Points, in no order, along strands that fork, close into loops and pass close to each other.
In the rows, zero is written as 128.
Points whose rows are less than 65.8 apart are linked; no others are. Some points are linked to none.
j_392: [175 135  86 110  68 139 141 166 149 115  88 126 150 142 148 204 147 109
  92 108 126]
j_441: [ 86 103 129 140 203 164 159  82 137 142 132 128 110 159 110 122  96 153
 191 115 140]
j_502: [ 92 107 127  82 175 124 165  71 120 128 133 112 137 123 140 115 114 166
 174 122 152]
j_250: [152 124 115 212 113 160  89 158 129 130  96 150 114 128 138 166 186  85
 129 129 145]
j_460: [105  97 126  92 156 123 145  85 134 128 134 111 131 125 144 107 129 162
 171 123 138]
j_960: [ 80  98 115  84 188 139 171  53 120 131 120 126 152 138 124 119 108 176
 191 122 169]
j_615: [116  82 143 139 210 169 148  87 171 115 146 139  83 178  98 133 102 153
 213 134 167]
j_409: [ 97 137 149 111 158 133 179  98 114 114 150 108 108  91 139 139 102 135
 141 124 129]
j_584: [ 85 146 141 147 174 133 149 111  75 156 147 126 133 118 100  98  64 114
 123 113  90]
j_900: [171 136 133 146  91 159 165 165 142 105 122 136 114 105 141 208 156  92
 108 119 125]
j_606: [ 88  99 119  77 189 154 173  51 132 122 131 128 144 148 129 135 115 180
 199 125 188]
j_229: [139  89 130 113 121 135 143 113 180 118 138 118 105 141 160 142 164 147
 154 115 147]
j_601: [ 87 148 117 174 145 146  69 125  83 164 142 139 121 186  79  67 119  93
 107 116  89]
j_128: [ 85 146 115 159 173 147 106 109  80 187 146 153 126 185  93  72  70 113
 118  99  78]
j_521: [124 159 147 175 108 156 126 171  68 119 136 133 128  86 109 133 139  82
  96 136  88]
j_718: [185 122  78 109  72 100  90 165 141 132  73 134 163 129 123 138 163 113
 100 121 124]
j_378: [ 87 156 135 111 193  97 164  88  78 148 125 130 161  93  94  92  48 137
 123 132 124]
j_735: [138  97 117 226 111 132  82 139 176 119 106 141 103 153 125 147 183 128
 145 140 179]
j_94: [ 87 158 134 153 183 131 140 110  65 173 149 139 142 143  93  91  49 110
 117 105  85]
j_591: [163 129 116 142  84 133 126 160 124 125 102 132 138  94 131 150 166 103
 104 134 108]
j_607: [157 102  98 211  97 124  73 140 157 127  79 139 122 145 136 148 187 121
 133 131 167]
j_901: [174 106  93  65  77  87 108 155 164 129 110 118 171 156 150 132 145 140
 102 113 123]
j_605: [ 96  91 122  94 157 107 131  86 134 137 122 118 143 131 127  76 127 167
 178 122 131]
j_626: [ 99 126 125 200 134 151  78 140 106 140 135 129 113 148 108 109 166  87
 122 132 110]
j_309: [ 77 119 125 155 189 149 140  99 110 160 139 124 120 153 107  99  91 132
 155 111 103]
j_795: [146 162 147  56  95 110 157 126 129 110 155 110 139 123 198 170  78 167
  83 140 152]
j_657: [175 135 106 121  68 129 131 168 130 119  93 133 151 109 139 177 153 110
  89 121 109]
j_34: [164  99  93 154  83 101  70 138 154 132  86 130 145 133 129 103 184 128
 118 134 144]
j_623: [122 162 157  77 114 110 168 120 123 102 147 114 125  88 177 152  92 155
 102 148 136]
j_127: [155 157 142  43  94  89 142 140 131 116 149 106 159 125 182 158  76 165
  79 142 138]
j_24: [144  95 120  63 117  77 110 123 153 139 125 122 154 125 141  76 145 162
 150 123 133]
j_893: [159  98 111  68  92  96 124 136 165 122 130 112 153 143 169 125 147 156
 120 117 128]
j_284: [113 147 123 208 125 164  66 154  77 137 125 144 119 140 115 126 175  68
 117 129 118]
j_177: [116 117 129 178 130 146 100 134 112 139 131 122 121 122 116 107 162  96
 125 132 106]
j_911: [ 93 156 115 217 135 162  45 144  80 136 131 152 106 178 108 118 171  75
 113 130 127]
j_125: [144 115 120 160 104 133 109 143 122 130 115 126 129 106 127 118 174 101
 119 134 110]
j_112: [198 136  95 108  72  99  88 176 129 138  75 146 167 110 103 123 162 106
 100 129 121]
j_468: [148 130 144 147 107 150 160 146 142 108 136 124 106 101 142 173 156 101
 120 129 116]
j_984: [138 165 158 145  88 145 160 171 102  99 124 132 125  69 133 163 123 108
  87 147  97]
j_459: [153  95 112  73 100  86 113 126 162 129 127 119 151 135 152  96 153 157
 135 122 126]
j_223: [123  90 125 201 126 141  97 135 169 121 123 134  99 151 123 135 180 121
 151 139 155]
j_686: [124 103 135 163 134 148 129 129 151 124 134 120 101 125 133 132 165 116
 145 128 121]
j_80: [104  92 131  81 176 155 166  62 154 117 138 124 115 154 149 136 127 180
 207 121 190]
j_356: [136 139 120 205 117 159  89 161 100 136 114 144 122 124 123 148 183  76
 122 136 121]
j_862: [172 104  88 119  77 104  97 152 158 127  86 131 150 130 139 125 174 124
 112 123 128]
j_279: [102 105 146 143 167 149 149 102 141 130 144 112 100 125 128 125 130 130
 163 124 120]
j_458: [148 147 142  68 116  74 129 148 120 128 132 125 151  79 118  92 115 137
 116 142 113]
j_821: [131 168 170 135  92 146 169 156 113  91 136 130 116  70 148 165 108 117
  89 147 105]
j_752: [ 85 127 110 124 208 128 174  65  81 175 118 144 179 135  89 112  54 154
 144 119 131]
j_33: [167 157 119  78  60 129 153 169 142 105 117 112 147 135 157 196 100 137
  63 130 119]
j_370: [130 160 154 165  94 147 144 171  81 112 128 136 131  75 117 149 137  92
  93 145  91]
j_939: [ 66 151 112 228 135 155  48 135 111 133 145 164  81 223  89 128 148  94
 119 129 155]
j_137: [140 111 122 126 120 103  92 131 126 143 120 118 137 113 103  67 155 125
 131 133 110]
j_150: [159 104  93 191  87 116  65 140 150 132  77 138 137 135 137 131 186 125
 124 131 156]
j_204: [180 146 139 108  88 158 178 155 161  97 142 125 103 123 154 217 129 111
  96 119 145]
j_115: [137  79 144 127 142 145 142 108 193 110 143 125  86 157 147 142 158 149
 176 123 165]
j_219: [ 83 139 152 135 176 134 176  97 100 128 144 112 116  96 123 129  78 131
 141 119 119]
j_72: [118 169 145 174 118 153 102 166  54 130 139 135 135 103  92 102 141  71
  94 135  84]
j_75: [107  90 131  75 158 138 160  72 153 120 141 117 124 148 161 127 136 182
 188 120 180]
j_628: [ 96 129 123 172 147 134  72 120  94 160 135 122 124 161  84  59 131 103
 121 128  97]
j_647: [ 85 124 121 210 153 163  79 135 114 143 144 142  93 184 100 112 149  87
 132 128 120]
j_826: [137 165 155  70 106 123 172 117 131 104 160 109 115 112 196 178  85 165
  98 141 162]
j_77: [113 177 166  75 124 100 160 115 110  93 137 128 131  72 169 136  70 155
  93 163 143]
j_526: [118 117 124 154 137 120  75 124 112 147 124 118 131 135  90  57 150 117
 135 132 106]
j_542: [181 124  88 125  81 148 141 164 166 113  89 128 131 147 152 212 157 100
 104 106 142]
j_917: [134 145 143  80 105 101 156 130 126 112 142 115 138  88 159 133 114 148
 109 136 116]
j_822: [120 145 146  87 142  85 133 126 103 124 138 119 142  75 111  84 102 132
 129 139 110]
j_976: [ 90 164 149 107 171  98 166  95  86 125 129 123 144  77 115 108  59 136
 119 142 124]
j_84: [122  93 124  67 134  85 120 106 142 135 127 118 150 121 138  70 140 169
 163 125 130]
j_488: [182 116  91 161  94 147 122 162 164 117  76 144 119 136 146 207 170  98
 121 108 153]
j_165: [118  91 133  79 142 124 151  86 157 120 142 115 127 136 170 124 138 176
 170 119 157]
j_68: [ 82 114 124 229 142 150  67 132 143 131 146 143  82 206  85 122 146 122
 151 144 156]
j_823: [132 119 142 142 120 143 151 134 143 119 141 116 106 109 141 148 152 113
 133 123 116]
j_180: [135  92 126 170 118 142 117 128 167 125 125 125 104 135 137 137 177 120
 144 130 135]
j_340: [162 106 105 120  85 114 111 146 155 128 106 125 145 121 147 132 168 126
 112 125 119]
j_736: [122 136 138  57 151  67 130 116 117 138 132 125 155  87 106  73 109 148
 148 134 130]
j_106: [ 78 117 121 211 146 152  76 121 127 144 143 140  93 199  91  98 141 114
 138 130 128]
j_746: [141 137 162 115 138 145 182 120 147  99 165 112  87 102 150 172 129 122
 135 124 138]
j_793: [169 157 124  58  67 101 141 167 138 109 124 111 163 140 157 173  90 152
  62 139 117]
j_715: [101 172 162  86 150  93 160 108  96  99 132 123 138  61 138 113  66 144
 106 154 132]
j_287: [119 130 155 113 141 138 175 110 133 110 157 108 100  96 148 151 121 130
 136 125 132]
j_834: [ 84 135 120 244 138 151  51 140 121 131 142 155  85 200  97 135 163 103
 138 140 166]
j_267: [160 164 143  82  75 134 171 149 144  97 140 115 125 119 174 196 101 143
  75 131 131]
j_372: [120 114 128  50 156  71 125 107 126 138 128 124 161 110 120  65 122 166
 168 127 138]
j_291: [ 79 148 151 148 173 143 165 109  91 137 149 121 120 105 116 120  74 115
 131 119 103]
j_669: [188 142 114 107  88  91  82 171 127 146 100 135 157  95  91  91 169 106
 111 137 119]
j_19: [180 135 116  54  88  70 111 170 150 136 121 126 167 112 125 105 141 138
 110 129 120]
j_248: [131  79 151 123 192 159 149  85 178 103 149 137  76 173 113 135 121 159
 215 135 180]
j_926: [ 83 114 130 151 195 161 156  91 122 155 144 121 112 154 109 119  89 134
 170 111 116]
j_737: [184 122 100  58  81  81 108 170 158 134 109 120 172 136 134 123 136 136
  98 119 121]
j_557: [166 158 137  50  77  85 138 164 140 117 130 117 164 116 157 147  94 151
  80 141 119]
j_485: [ 90 127 102 139 213 146 173  70  86 191 118 159 177 160  92 121  47 157
 152 113 126]
j_278: [141  72 150 128 163 154 139  98 195  97 147 136  75 170 127 135 146 156
 199 136 176]
j_36: [170 140 127  87 110  80  93 159 134 146 115 131 149  95  91  70 154 121
 125 135 117]
j_528: [174 114 100 200 109 149  97 159 155 126  78 151 112 131 147 188 180  90
 132 119 163]
j_301: [169 137 157 114 114 151 179 140 154 101 158 123  86 113 153 195 137 111
 120 126 141]
j_876: [ 73 165 109 217 135 162  39 135  85 142 134 159  98 214 100 115 155  77
 105 124 137]
j_649: [142  96 120 119 107 124 132 128 164 121 123 113 126 123 154 128 165 138
 132 121 125]
j_567: [100  93 131 134 206 171 157  76 156 129 136 133 102 168 111 131  99 159
 210 126 160]
j_667: [136 133 137 107 106 114 146 138 121 118 131 114 133  86 142 127 132 128
 112 135 105]
j_899: [ 80 125 118 157 180 142 117 104  96 174 140 132 127 167  92  75  83 128
 141 108  90]
j_661: [151 171 161  88  77 133 169 146 134  93 141 122 118 103 179 183  90 142
  72 147 127]
j_854: [141 173 167 102  87 133 167 152 123  84 130 131 119  78 163 169  93 139
  74 149 114]
j_186: [175 157 134  49 100  69 116 174 144 134 132 133 163  92 116 101 123 138
 109 140 116]
j_122: [ 79 156 114 167 160 154  95 124  83 182 151 152 119 197  89  78  86  94
 103  96  81]
j_978: [114 147 140 164 129 139 104 145  75 136 142 123 132 107  97  94 136  85
 109 131  83]
j_552: [156 151 136  73  85  90 145 153 131 110 133 121 149  99 155 141 106 144
  86 142 110]
j_983: [159 119 118  93 108  87 101 140 139 140 117 125 150 101 114  76 156 127
 129 130 113]
j_942: [ 75  97 107 183 178 167 108  86 155 156 127 150 124 218  90  91  66 195
 203 125 143]
j_199: [ 88 147 123 112 202 104 170  77  79 161 119 141 177 109  87  96  42 145
 131 126 130]
j_4: [184 143 126 119  89 161 171 163 155 100 121 131 109 124 145 226 144  98
  98 114 140]
j_70: [118 127 142 117 128 117 142 123 116 123 136 110 125  90 133 112 133 129
 125 130 103]
j_214: [110 130 142 146 137 128 127 131  97 138 142 115 128  98 110  95 129 109
 124 131  89]

A piece is all that can be reached along the links. How many separate loops has the piece of each point below (a circle has one, a figure eight two, a Y none), and how many tips (points with one link)?
j_552: loops 2, tips 1
j_901: loops 2, tips 0
j_291: loops 1, tips 1
j_528: loops 2, tips 0

How many points has the smallest loop of links through each point below? Write - if it is on no loop.
j_606: 7
j_177: 12
j_834: 9
j_901: 12
j_552: 7
j_978: 17
j_219: -
j_752: -
